A landscape with many valleys, sampled at points; each row gives a point and its height.
A ball rolls from a point to the lowest of its 2 nearest points, and stops where none of them is lower. Distance is the straight distance between rows; heights are no part of it.
Govoz h=562: [183  75 131 163 114 157 158 135 167 103 165  72  88 116 122 125 142 151
 110 118 114]
Kogu h=211: [121 133 132 112 121 138 120 114 123 144 160 143 112 128 145 112 120 138
 141 125 134]
zeve h=161: [ 95 164 159 114  75 163 100 139 118 182 158 151 106 132 181 139 158 132
  91 125 147]
takol h=290: [148 112 130 139  82 141 142 115 165  97 187 103  89 145 129 122 142 141
 121 139 122]
mas h=292: [172 100 156 157 145 139 135 138 167 156 141 107 125 101  83 172 113 149
  48 134 164]
lomo h=500: [113 105 123 120 174 160  95 152 119 180  68 202 148  99 131 122 110 114
 137 111 125]
Beb h=353: [129 126 150 113  79 169 138  91 127 127 180 142 106 148 174 107 145 132
 127 128 116]
Kaso h=345: [160  85 136 147 161 138 120 160 171 139 105 126 136 105  75 177 124 129
  63 127 173]
nepe h=254: [ 82 149  81 148 126 108  93 203 154 115 106 137 113 125 124 129 137  78
 149 144 138]
tudad h=606: [140 155 113 119 174  67 119 137 116 142 105 126 161 107  83 157 114 131
 131 121 146]
duti h=682: [118 126  44 151 105  86 116 186 136  46  80 106 124 139  77 157 146  90
 132 139 143]
bived h=249: [ 74 213 125 130 160 105  74 197 121 180 108 131 139 112 134 147 141  90
 135 130 145]
lagi h=798: [131  93 151 123 129 183 135 111 114 170 123 160 122 108 163  96 122 133
 125 100 113]
vipas h=315: [156  74 175 144 128 185 183  94  96 159 111 128 118  95 174  88 110 145
 125 104 108]
volig h=670: [164  97 164 163 135 180 145 141 145 153 143 100  90 104 168 121 145 148
  90 115 130]
Kon h=539: [129 117 109 128 172 120 103 163 136 147  95 164 146 114  91 160 116 117
 115 127 158]
Dore h=162: [122 149 133 111 120 107 131  64  98 101 153 124 138 171 176  82 144 132
 188 132  92]
ruruz h=525: [187  80 149 170 130 165 162 131 150 110 158  66  83 114 150 118 144 151
 123 111 119]
kiku h=185: [132 117 129 118 120 122 137  61 104 107 131 141 136 171 161  79 128 127
 207 123  87]
Tinap h=251: [101 217 139 114 116  77 116 124 122 113 167  46 134 137 131 111 153 112
 143 129  92]
poza h=193: [103 149 153  91  81 144 152  54  72 109 177 149 134 168 198 112 139 131
 129 146 102]
rugo h=222: [ 92 181 166  96 132 134 100 117  78 213  92 183 162 110 161 122 101 145
 123 123 135]
Nupo h=725: [104 120  59 154 129  91 109 194 150  64  80 124 131 139  89 147 150  78
 151 131 151]
dirig h=812: [113 114 117 113 124 150 107 107 103 155 107 170 133 136 169  81 121 120
 185  98 107]
gonu h=506: [116 134  78 147 107  93 116 187 157  99 123 108 106 129  77 157 129 111
 118 154 164]
mef h=836: [157  96 156 119  95 158 175  59 115  92 185 132 111 158 157 106 126 142
 132 144  97]
Tak h=404: [127 120 120 131 139 132 113 156 162 148 138 134 108 122 115 142 116 128
 108 131 160]
nageg h=119: [132 123  68 135 132  91 118 148 145  92 118 115 125 141  83 148 127 120
 149 122 143]
rase h=230: [134 124 187 114 102 161 169  74 102 155 152 161 128 104 158 122  97 159
  78 133 136]
Kipi h=344: [180  58 154 168 192 164 142 154 138 144  78 110 136  83 121 147 120 139
  79 120 147]
Rasu h=160: [106 179 149  96 118 118 125  78  72 134 152 128 149 150 193  93 134 126
 162 126 103]
zon h=431: [109 127 158 120 146 161 110 135 112 208  86 182 158  94 143 124  92 141
 110 115 133]
Guz h=283: [105 183 125 119 122 100 104 118 124 118 147 106 131 151 152  99 142 118
 179 127 108]
Feguk h=181: [108 170 149  93  93 133 132  70  75 116 169 128 133 167 196 108 143 120
 140 149 102]
bovev h=516: [161  72 106 144 165 137 120 173 163 106  82 130 139 110  65 182 136 117
  60 125 177]
sem h=276: [132 113  98 132 115 119 116 136 156 116 147 122 109 137 112 122 127 131
 154 135 131]
rodi h=659: [156  92 119 121 122 113 154  59 122  92 130 132 133 163 112 100 114 153
 195 126  89]
Puz h=357: [156 114 145 137 137 127 132 128 157 154 145 126 117 104  88 160 101 163
  66 140 167]
nitir h=630: [149 104 109 115 149 102 140 112 118 127 124 145 143 112  93 136  96 148
 142 122 131]
ponid h=250: [109 164  91 124 160 104  98 145 121 131 112 129 142 122 129 121 128 111
 178 110 127]
Pegu h=302: [ 97 143 139 111 107 164  80 146 121 196 127 164 118 128 170 120 141 121
 123 110 139]
satim h=340: [114 129 189 126 107 181 115 112 111 221  92 174 157  98 156 139 110 155
  73 125 135]
bok h=231: [103 207 163  92 127  97 139  87  84 106 180  65 151 156 173 113 147 110
 126 132  75]
gak h=186: [106 110 175  99  86 164 181  64  66 145 124 175 137 128 195  88 104 143
 129 125 114]
pefet h=281: [144 169 139 102 114  85 149  68 103  60 180  74 139 175 143 111 154 155
 153 153  70]
Vor h=440: [126 102  66 148  85 105 120 167 168  65 110  93 107 138  78 147 139 110
 142 140 129]
lak h=656: [132 176 141 115 205  76 144 126  87 163  83 115 185  81  96 148  83 129
 128 110 129]
pim h=352: [154  79 131 125 147 147 145 112 133 151 120 148 124  95 113 119  97 146
 122 117 129]
bebo h=286: [148  69  87 131 178 123 123 160 133 104  63 162 164 117  72 163 122 106
 101 103 163]
zagam h=399: [117 110 172 126 142 169 132 122 120 205  74 183 150  84 146 126  83 153
 100 123 135]
tud h=777: [119 102 118 136 112 152 113 125 152 132 150 142 104 141 146  93 141 121
 166 118 111]
fub h=246: [ 85 227 161 105 115  88 123 133 110 129 172  50 134 130 153 102 160  98
 136 123  94]
rusun h=378: [177  57 135 145 110 150 161  88 148 103 139 109 113 141 119 104 127 144
 159 108  93]
zutuf h=320: [106 171  66 160 103  66 106 174 143  59  78  62 132 134  89 132 156  80
 166 142 101]
Tirof h=502: [123 189 123 121 114  78 123 141 135 112 169  78 115 136 108 144 132 141
 142 142 131]
vav h=252: [140 108 175 111 100 159 199  59  92 127 152 151 129 116 158 120  91 152
  92 140 124]
pupam h=841: [174 112  98 117 102  89 146  87 127  76 151  98 120 155  74 147 122 175
 144 125 110]
fola h=180: [121 163 149 101 122 107 144  53  75  95 158 112 153 174 179  97 139 131
 162 142  83]
tunar h=363: [126 117 170 114  78 190 156  81 112 132 185 135 100 138 194 123 152 127
  97 128 112]
Mepam h=497: [133 168 110 117  99  88 130 126 135  95 179  90 109 147 110 130 132 151
 141 148 114]
Bise h=424: [161  49  96 141 183 147 134 170 147  96  64 153 154 104  92 149 123 103
  95 107 159]
Mozo h=329: [149 109 159 138 148 135 137 113 147 177 121 143 144  94  95 163  90 161
  72 136 156]
gesir h=208: [123 149 148  96 101 132 168  40  75  89 182 134 132 184 187 122 141 132
 125 170  89]
Gezov h=314: [153  95 140 119 130 138 154  99 131 139 148 149 119 114 117 119 104 154
 120 117 131]
Mago h=754: [108  96  56 148 146 127 106 178 159  75  80 142 138 142  96 135 150  80
 152 116 144]
gazuz h=279: [ 94 151 144 117 119 162  79 156 123 211 115 172 136 116 153 138 135 129
 108 121 149]
kipu h=173: [ 80 185 154 118  81 141  86 158 119 187 157 148 112 130 168 133 151 122
 101 139 153]
vunob h=458: [ 99 127 119 138 134 157  89 186 159 176 119 147 112 121 140 131 141  96
 108 131 151]
Zav h=816: [ 99 153 124 110 130 142  96 123 102 161 121 157 134 140 170  92 134 116
 172 104 119]
tepa h=174: [ 97 167 163  90 104 131 127  84  56 173 139 170 149 118 188 116 115 147
 120 126 127]
lov h=388: [ 89 134 130 123 135 180  62 185 138 201  85 172 140 115 165 133 150 109
 119 111 132]
vaf h=258: [136 132 130 127  72 134 145 102 163  71 197 101  90 156 126 116 145 152
 136 164 107]
lofa h=271: [148 113 164 105 101 138 192  61 100 108 181 150 122 134 145 122 104 154
 107 154 116]
kipok h=336: [159  86 131 135  98 136 151  68 149  86 158 127 112 174 130  88 143 144
 187 126  87]
zoru h=457: [134 107  99 127 141 118 116 162 149 130 128 134 124 125  96 153 120 120
 120 127 152]
Fis h=573: [165  88 103 124 140 114 131 147 155 124 126 122 124 115  67 170 109 146
  93 123 162]
der h=322: [ 93 126 143 121  90 188  91 151 125 198 118 159 118 113 185 110 160 124
 126  93 131]
fepa h=532: [111 143 109 155 149 110  97 207 163 126 109 130 131 124  66 179 135  93
  78 154 188]
lomas h=375: [166  69 159 157 141 184 157 119 111 147 120 113 111 103 171  86 129 139
 140  96 102]
tus h=272: [133  85 182 125 110 190 176  96  94 168 104 148 123  92 182  95 109 150
 111 103 109]
faliz h=238: [133 134 120 115 122 114 121 114 132 119 160 131 116 139 118 121 122 142
 154 130 126]
giku h=190: [120 126 169 102  86 165 156  71  87 154 156 170 129 129 189 122 128 137
  96 127 131]
fidet h=293: [111 180  85 156  98  61 110 155 147  67  91  40 131 141 100 115 163  90
 176 136  81]
zoge h=270: [129 131  63 127 143  83 114 172 137  79 100 108 134 141  71 167 137 112
 125 120 150]
fitir h=72: [102 167 183  91 109 127 172  74  63 167 116 173 151 116 172 124  88 159
  94 147 139]
Mis h=316: [137 102 143 132  80 155 154  66 147  82 179 124 105 181 155  94 153 140
 159 154  83]
Nunik h=635: [125 162 142 109 191  80 149 119  90 158  66 149 176  79 100 145  71 150
 132 122 134]
sobu h=423: [103 143 112 141 141 118  97 204 165 148 119 142 122 119  98 157 131  94
  97 152 175]
Siza h=775: [122  70  72 151 137 137 119 167 166  87  90 136 128 138 102 125 141  90
 161 109 140]
Ton h=779: [123  70  98 179 120 153 127 201 179  94 101  87 100 108 125 114 163  81
 130 132 131]
vivup h=825: [106 124 141  89  93 147 133  76  69 152 132 172 144 147 196  89 126 135
 155 115 110]
Reniz h=391: [124 121 137 154 150 135  96 177 175 164 115 135 131 117  91 169 128 122
  64 147 178]
ter h=132: [ 96 133 183  92  94 148 182  66  63 157 118 183 146 121 188 110  91 155
 100 140 128]
dos h=781: [122 104 119 129 118 158 121  97 135 132 139 143 116 147 160  89 135 119
 185 113 103]
tez h=683: [164  95 168 148 128 181 153 112 126 160 140 116 105 101 164 114 121 152
  87 109 134]
Dib h=365: [131 109 113 149  73 123 133 105 175  71 146  97  99 170 114 101 151 140
 174 149  91]
Fip h=257: [112 201 143 114 117  81 127 110 122  88 167  40 137 148 132 102 164 113
 155 124  77]
Gitam h=510: [122 171 107 124 119  81 115 163 137 115 152  92 119 128  92 159 130 132
 134 138 144]
Zag h=571: [170  93 155 175 171 174 127 173 157 157 110  89 105  94 141 146 134 137
  73 121 151]
Zado h=289: [141 159 135 119  93  93 150  70 121  53 178  90 131 191 131 110 160 156
 156 166  76]
Giri h=351: [148  79 135 141 104 159 156  86 150 105 159 120 104 145 140  85 141 141
 171 121  90]
sim h=206: [125 143  69 135 126  87 106 154 147  87 116 106 124 144  93 125 138 122
 171 124 125]
foror h=668: [174  96 125 122 109 123 153 106 150 102 165 110 108 124  82 158 114 169
 107 125 131]
Tefis h=364: [111 173  87 135 186  72 106 202 117  95  74 117 165 128  73 183 152  80
 111 111 164]
Ropor h=165: [115 145 158 101  97 162 126  98  98 175 145 174 129 123 178 113 127 144
 108 121 138]
lig h=657: [166  52  71 142 152 137 135 158 149  77  72 127 139 127  73 162 138 107
 107  96 155]
Lovon h=402: [169  91 157 155  95 182 167 114 148 109 180  82  80 132 171 102 163 140
 119 124 100]
gef h=467: [178  64  97 132 123 131 151 109 151  97 127 102 110 128  83 138 118 147
 135 105 125]
nodet h=307: [125 134 147 120  74 144 156  72 136  77 197 115 101 190 164 105 155 139
 140 170  86]
metu h=783: [133  66  90 147 145 153 123 169 173 109 108 118 110 128 115 123 145 102
 140 111 136]
Filog h=196: [ 98 171 148 131 104 143  93 158 142 194 152 146 107 125 146 140 133 128
  94 136 157]
givev h=187: [ 91 212 149 112 104 116  89 151 109 179 157 134 121 131 151 140 138 127
 106 140 151]
Nipo h=239: [ 93 212 157 103 107 101 124 111 101 118 177  74 133 151 170  99 156 108
 145 134  94]
geru h=561: [128 104 131 152 168 161  98 201 173 150  94 130 121 103 110 144 140 100
  79 128 158]
tuz h=245: [144  95 166 111 120 136 192  71 101 128 144 153 130 106 129 107  71 163
 132 132 120]
nilov h=671: [148  61 106 174 183 179 117 198 156 107  82 114 114 111 150 110 167  87
 134 100 135]
bugo h=221: [ 82 187 127 121 140 130  69 182 120 188 108 157 127 125 139 142 139 102
 129 134 148]
gabo h=229: [113  97 177 111  94 171 172  79  91 158 117 176 135 102 181  93 100 150
 121 111 114]
nema h=287: [ 92 181 154 112 162 131  76 156 107 207  91 176 153 118 142 146 125 116
 119 122 150]
beva h=298: [ 95 186 131 127  78 104 116 102 127  93 167 104 107 175 170  87 158 121
 179 162  91]
Deno h=267: [ 69 215 134 137 181  95  87 208 115 174 100 112 151 115 110 159 148  77
 123 132 142]
Zif h=567: [140 156  90 118 146  72 118 144 124 102 122  89 141 130  67 171 130 135
 122 125 146]
bida h=176: [105 183 171  92 116 132 120 103  63 188 113 179 153 117 179 123 109 149
 120 119 130]
lokel h=772: [113 100  99 138 121 154 114 149 155 135 129 132 106 128 136 109 136 107
 156 116 120]
natis h=613: [173  75 109 153  99 137 152 147 170  93 155  76  91 125  94 148 135 147
 106 121 129]
fezuz h=582: [135 169  95 119 169  67 118 165 116 114 104  95 145 121  61 183 135 125
 115 116 153]
bure h=204: [140 115 145 111 136 117 170  81  97 120 139 147 141 117 130 117  78 160
 151 130 123]
dek h=421: [165  66 145 160 143 183 148 119 134 131 130 100  99 116 160  94 142 127
 153  93  99]
buze h=832: [130 121 149 106 111 133 156  61  89 127 150 158 137 136 161  92 105 144
 156 130 110]
nesuk h=426: [ 85 140 119 129 142 163  78 190 146 184 104 164 123 120 149 129 141  99
 129 127 142]
zusi h=576: [137 114 119 117 183 114 121 139 128 152  87 166 160  96  88 162  90 132
 111 134 161]
Sud h=334: [ 87 156  98 140 141 121  90 200 152 134 109 142 120 126 111 145 136  89
 128 148 157]
kipo h=144: [166  87 152 164 164 150 126 150 174 154 112 109 134  93  84 172 111 142
  45 135 172]
zenur h=472: [104 160 103 146  72 100 116 159 160 102 163 100  93 132 114 119 132 112
 141 166 124]
dera h=479: [179  67 141 174 142 172 152 138 146 129 138  75  85 111 159 105 141 139
 137 104 113]
raz h=199: [113 180 157  90 125 110 156  51  50 100 169 104 160 170 198 109 137 120
 138 150  79]
nados h=417: [121 165  97 137 173  77 107 198 124 101  79 116 150 134  57 191 145  99
  96 127 181]
Ses h=241: [147 126 143 117  82 136 156  86 138  76 207 111 101 165 128 128 144 157
 127 161 107]
giso h=291: [132 130  87 132 174  88 117 182 133  98  84 147 160 130  70 186 138 102
  97 125 174]
Maran h=212: [101 135  71 138 162 112  93 160 139 123  97 144 139 139 124 113 133  89
 184 112 128]
dap h=655: [154  86 127 120 118 121 161  72 125 105 141 134 126 139 114 103 103 156
 173 120 107]
sozez h=687: [114 171 152 107 162  96 132 104  76 164 103 136 165  95 142 112  94 141
 152 115 120]
rupof h=464: [ 95 145 113 125 166 139  83 194 139 166 100 169 131 121 128 145 135  95
 124 131 156]
Lub h=284: [131 102 164 111 134 126 192  89 100 145 113 163 131 103 125 113  61 171
 120 131 130]
vileg h=818: [102 166 127  96 140 123 110 112  73 159 113 148 152 128 174  94 120 123
 171 107 113]
reso h=288: [151 112 154 112 116 139 160  77 117 123 167 148 120 124 134 116 107 153
 115 132 121]
Liv h=691: [156 113 188 148 122 183 157  95 126 172 144 124 112  93 157 127 120 163
  61 120 133]
rus h=269: [121 158 100 116 143 102 105 129 120 129 136 116 130 133 137 112 136 127
 177 120 118]
gefef h=265: [114 189 127 114 116  70 122 109 141  85 138  37 152 150 117  98 168 113
 172 114  64]
mogi h=436: [141  93 122 115 162 112 166 111 122 145  78 165 151  96  84 135  69 156
 136 118 136]
gofum h=787: [129  82 123 145 116 180 122 121 141 140 122 135 107 132 171  78 144 113
 171  95  98]
Lodu h=508: [163  79  85 134 125 118 138 124 152 106 135 115 108 135  78 147 124 132
 137 120 133]
dunob h=618: [137 145 117 119 160  94 127 128 122 149 126 141 144 114  96 148  95 140
 128 123 138]
sena h=676: [121 162 122 112 179  92 120 124  93 156 105 130 164 102 113 129 102 132
 151 113 129]
ribi h=661: [150 121 120 126 121  95 150  57 124  81 137 111 139 177 123  98 140 157
 199 134  85]
fal h=485: [102 174 124 141  55  98 116 136 154  79 182  95  95 144 129 111 137 130
 151 174 108]
sof h=228: [155 118 142 110  99 128 175  61 112  69 202 128 123 169 129 119 131 159
 124 167 104]
sak h=390: [140 125 156 127 121 149 134 117 144 159 163 140 110 116 120 144 110 150
  84 133 147]
rukas h=452: [100 154  78 155  78  77 104 170 154  86 131  88 104 124 109 125 138 103
 157 167 120]
selip h=401: [140  79 135 125 162 132 160 113 125 147  87 170 140  89 107 118  73 151
 133 124 129]
sofu h=654: [135  85 109 151 153 157 109 199 179 116 103 122 117 107 115 133 156  90
  93 129 154]
nem h=261: [ 96 181 152 107 151 125  96 137  86 207 107 165 156 112 148 138 118 133
 130 121 134]
zof h=145: [ 96 136  78 142 153 126  84 181 148 122 102 155 125 133 122 125 137  81
 163 121 136]
balo h=441: [138  87 106 126 195 132 120 147 129 138  65 188 165 102  98 142  95 113
 128 116 142]
lepal h=697: [145 125 186 137 111 162 149  96 134 180 146 146 125 104 140 145  97 161
  50 126 151]
soluk h=475: [189  75 159 175 181 167 139 157 136 153  96  87 122  86 140 144 123 145
  85 120 146]
pem h=198: [ 78 204 143 116 128 116  80 165 111 187 134 138 128 128 147 139 142 115
 127 131 153]
mab h=321: [143 113 129 129 100 140 135 135 160 116 181 118  93 130 116 124 134 146
 118 128 132]
vik h=521: [157  49 106 156 194 164 126 178 151 110  63 138 145 106 110 144 136  96
 106 101 151]
Nas h=837: [161  91 140 127  96 137 172  62 130  91 175 121 115 148 119 119 122 162
 136 129 100]
Defe h=834: [135 105 151 109 102 157 160  53 105 106 168 153 124 156 166  86 123 142
 153 136  98]
zotum h=333: [121 166 134 120  86 123 134 116 136 107 197 117  98 153 143 121 136 144
 134 154 126]
tiz h=50: [144 103  88 124 182 111 117 169 135 102  70 165 160 123  67 181 125 104
 101 119 172]
vetup h=839: [162 107 119 117 104 113 157  85 129  89 173 114 115 149  97 135 116 169
 140 129 106]
pil h=135: [123 160 138 104 128 110 135  79  86 120 162 137 145 141 163 102 120 134
 159 128 105]
mezu h=727: [136  79 115 169 154 179 122 182 165 132 103 105  98 105 154 111 155  95
 128 110 132]
Legu h=297: [127 155 145 120  93 109 142  64 120  70 176 109 126 199 173 100 162 138
 157 170  72]
Bota h=94: [167  66 155 157 168 158 152 135 151 155  95 133 132  82 115 139  92 148
  85 116 141]
zusos h=419: [179  48 122 147 120 147 164 104 146 105 138 102 109 121  98 123 122 145
 141 108 115]
levev h=253: [ 87 182 144 119 125 150  57 173 114 216 106 170 144 118 145 147 140 121
 110 123 147]
romu h=294: [ 95 184 131 112 101 106 115 113 124 113 169 106 117 163 162  96 149 124
 163 141 108]
Laz h=669: [124 182 139 111 187  81 132 116  92 162 112 114 165  90 103 143 100 138
 130 114 134]
vepe h=373: [115 145  55 165  86  74 106 156 147  54  83  78 116 142  84 140 140  98
 165 154 112]
zudeg h=304: [108 161 134 128  81 115 125  83 136  90 166 113 112 190 167  80 161 131
 178 156  81]
Sader h=484: [117  97 117 120 202 153 102 167 134 150  58 197 151 100 123 138 111 100
 123 113 142]
Nemip h=274: [112 182 101 140 112  62 114 125 142  75 110  40 138 147 110 107 164 107
 182 121  71]
Fika h=702: [ 85 193 109 156 152  63 103 228 123 104  86 108 145 122  73 177 157  65
  94 158 175]
vapen h=701: [111 176 171 102 146 106 148  91  65 168 110 150 170 101 140 114  83 150
 122 129 134]
Lufik h=354: [101 111 141 121 118 193  77 166 128 203  92 163 135 103 172 125 153 114
 112  98 132]
Bir h=601: [152  50 101 161 179 166 131 186 155 101  83 126 137 104 127 124 151  94
 121  99 139]
Puvil h=323: [105 181  97 130 198  75 114 194 116 105  72 118 169 124  94 170 150  78
 134  99 143]
buv h=474: [138 106 141 150 161 154 107 176 171 172 118 132 126 102 112 157 128 116
  64 130 161]
Lelam h=150: [133 149 161  98 133 111 159  81  89 140 145 154 144 115 144 115  94 152
 131 132 127]
muzos h=223: [120 130  83 134 148 107 108 103 134 108 115 120 134 156 130  97 137 119
 212 117 106]
gir h=553: [149 138  98 118 132  81 127 124 132 109 141 100 123 129  85 149 123 153
 141 128 142]
Ralo h=389: [159 103 164 147  93 191 157 108 132 131 170 102  89 128 192 100 155 137
 106 116 109]
fir h=793: [120  90 143 129 110 194 126 112 119 161 130 146 105 126 181  90 140 123
 148  96 106]
Kuzib h=237: [109 154 149 138 128 151  94 157 155 190 139 145 119 118 119 152 126 131
  82 143 157]
kili h=607: [133 127 124 117 187  87 141 133 114 152  62 161 168  88  86 155  74 148
 120 126 145]
diton h=491: [112 176 114 126  77  91 122 122 148  85 176  83 107 160 133 113 143 139
 159 162 104]
Lalur h=648: [165  65 113 122 132 128 159  87 134 111 121 130 128 126  89 116  98 148
 159 109 114]
Kinas h=341: [113 141 131 120  82 140 129 105 138 111 186 122  99 157 158 108 145 133
 137 141 113]
vana h=581: [127  97  47 158  78 105 121 177 159  42  82  92 107 147  61 152 143  89
 129 145 141]
liko h=410: [132 149 161 122 132 142 117 115 132 185 146 155 126 115 126 145 104 148
  75 139 154]
gesuf h=146: [104 150 161 103  79 166 124 106 105 175 157 160 120 134 182 129 152 137
  93 122 138]
zil h=503: [109 126 114 127 181 129  87 175 143 157  93 174 145 118 112 150 118 103
 117 126 148]
fusa h=527: [162  80 111 127 153 110 143 133 143 136 102 133 137 103  64 171  91 150
  93 122 164]
buzi h=372: [133 109 168 132  84 195 151  95 115 148 163 133 100 125 201 110 159 135
 107 116 117]
nodir h=207: [126 127 112 123 127 111 113  84 125 112 133 124 131 161 138  90 129 131
 203 124  96]
pon h=317: [119 172 144 117  76 119 150  89 124  64 205 104 107 193 167 115 162 139
 129 188  91]
sib h=653: [158  73  79 139 149 125 126 174 157  77  80 123 135 134  58 175 139 107
  78 109 178]
rele h=619: [113 151 119 155 154 102  92 207 154 111  91 145 151 131  64 200 146  92
  69 161 204]
Gofep h=481: [160  91 116 124 162 104 158 120 128 131  87 153 146  94  68 157  76 162
 106 120 152]
les h=209: [116 149 183 101  94 153 160  71  83 158 154 165 133 127 175 133 110 152
  74 145 143]
duna h=299: [113 142 153 155 135 150  80 175 169 188 131 135 126 124 108 163 125 116
  67 152 172]
vem h=715: [ 83 181 106 153 146  81  95 221 143 118  99 123 135 117  83 173 151  77
 112 163 172]
zin h=285: [ 78 196 123 128 201 100  86 198 111 158  89 122 165 107 115 155 156  69
 134 101 132]
kuga h=324: [122 172 144 116  79 115 142 106 130  84 203 109 105 170 145 117 148 145
 131 173 101]
dez h=663: [140 154 130 120 119  89 135  61 118  72 145  95 146 182 138  93 149 143
 189 139  70]
detos h=821: [103 158 143  94 112 131 125  90  61 165 114 163 160 137 188  89 120 132
 161 106 109]
ritu h=649: [179  84 123 138 109 140 157 132 173 110 161  94 102 118  92 150 116 152
  91 119 136]
Maz h=420: [109 140  64 166  75  77 107 175 154  72 110  85 110 135  83 132 144 101
 158 156 127]
lidon h=675: [ 95 172 113 157 162  85  99 222 138 103  81 127 150 127  57 191 158  81
  73 163 197]
kesa h=361: [127 121 137 132 116 143 123 138 154 149 160 131 105 119 126 130 126 130
 109 122 147]
Numat h=758: [131  81 112 148 135 164 117 165 168 137 125 119 104 115 136 111 139 105
 139 107 130]
mel h=387: [148  73  93 129 182 121 132 148 132 117  66 169 152 109  84 156 101 120
 123 107 146]
Puro h=138: [107 177 177  88 120 111 154  73  48 157 136 155 156 122 185 115 106 146
 115 135 121]
Pizer h=303: [ 92 189 107 132 215  82  97 204 111 121  73 131 176 112 108 169 157  68
 127 107 139]
nuze h=633: [177  90 143 166 147 168 136 159 157 146 136  81  90  96 134 137 139 142
  85 117 142]
Puvis h=465: [108 138 142 112 166 150  96 147 109 204  74 190 160  91 142 127 103 129
 131 118 133]
guk h=425: [124 141  70 144 114  83 121 184 149  81 109  95 115 132  59 175 136 106
 111 141 167]
lezig h=338: [121 105  84 147  95 116 117 149 172  92 131 109  99 140  98 131 135 120
 150 137 130]
zanat h=524: [113 152  92 135 112  91 114 172 153 112 142 103 107 132  98 144 124 118
 137 148 140]
tas h=728: [134  62  91 181 157 165 121 206 168  88  83  99 112 110 145 110 163  75
 133 114 137]
Fab h=366: [117 112 195 136 122 179 130 122 117 217  79 163 153  89 150 127  83 163
  77 123 134]
Bar h=739: [120  80  91 169 131 149 117 216 177  90  91 114 107 106 116 127 152  73
 107 131 150]
lubo h=263: [141 159 101 120 114  72 124 108 131  84 151  72 132 159 103 125 138 146
 176 133 104]
Tup h=804: [124 112 137 117 136 159 118 124 128 170 124 167 125 112 148 112 119 130
 134 112 128]
kazam h=596: [136 175 120 120 186  68 122 147 106 138 104  99 163 104  73 173 116 122
 119 113 141]
Gel h=703: [143 138 182 128 126 138 159  80 126 168 149 157 133 100 122 147  87 168
  66 151 150]
fen h=512: [133  94  88 134 151 130 113 163 164 118 102 139 128 123  93 149 131 104
 127 122 154]
Pez h=808: [116 112 134 103 130 152 114 109 108 172 115 175 131 116 156  95 113 131
 158 102 118]
doluv h=259: [161  83 160 145 156 148 153 123 142 165 100 143 136  86  94 152  80 164
  72 131 145]
baf h=273: [140 172 129 110 113  79 135  93 117  70 163  68 135 162 118 117 145 150
 163 141  87]
tov h=189: [115 154 150 100 105 142 117 101 106 151 165 149 120 134 158 123 127 140
 124 129 134]
Divi h=99: [125 167 139 103 151 102 139  95  83 139 151 132 145 123 141 117 106 145
 139 125 116]
debe h=218: [146 134 146 102  97 130 175  49 102  79 198 145 130 170 164 121 131 148
 123 166 102]
dil h=247: [135 141  83 127 120  89 121 121 142  86 128  92 121 155  98 127 137 136
 181 126 112]
tav h=216: [118 182 171  89 133  95 155  60  67  96 174  83 165 157 172 113 135 128
 129 141  77]
deti h=348: [147 102 115 135  87 122 138  80 160  76 154 112 103 186 115  94 144 153
 183 144  84]
Duf h=309: [108 146 168 118 116 168  89 135 121 217 103 178 149 113 162 141 118 144
  95 120 144]
gomud h=828: [114 133 160  98 105 129 156  62  57 134 134 162 146 149 192  86 107 134
 156 128 108]
Gifi h=639: [164  96 102 122 141  99 150  94 121 107 116 131 131 132  87 134  94 154
 165 111 123]
Tado h=574: [152  67  80 135 155 127 125 155 157 100  94 133 126 123  86 145 125 118
 124 108 145]
zuna h=325: [135 112 140 124  93 141 140  72 134  96 163 132 108 175 154  90 143 136
 174 139  94]
kef h=374: [161  81 141 150 101 172 148 100 156 103 170  96  91 144 149  99 147 139
 145 113  98]
Nirip h=536: [160 110  92 125 126 103 130 125 147 111 134 116 122 130  77 156 117 148
 134 125 142]

Where does a ball stop that starts at each point below?
gefef | Dore
Gofep | gesuf
zudeg | nageg
ritu | fitir
kazam | kipok
Ralo | nodet
Dib | Divi
lepal | Bota
Gitam | Dore
Nupo | gesuf
mab | Divi
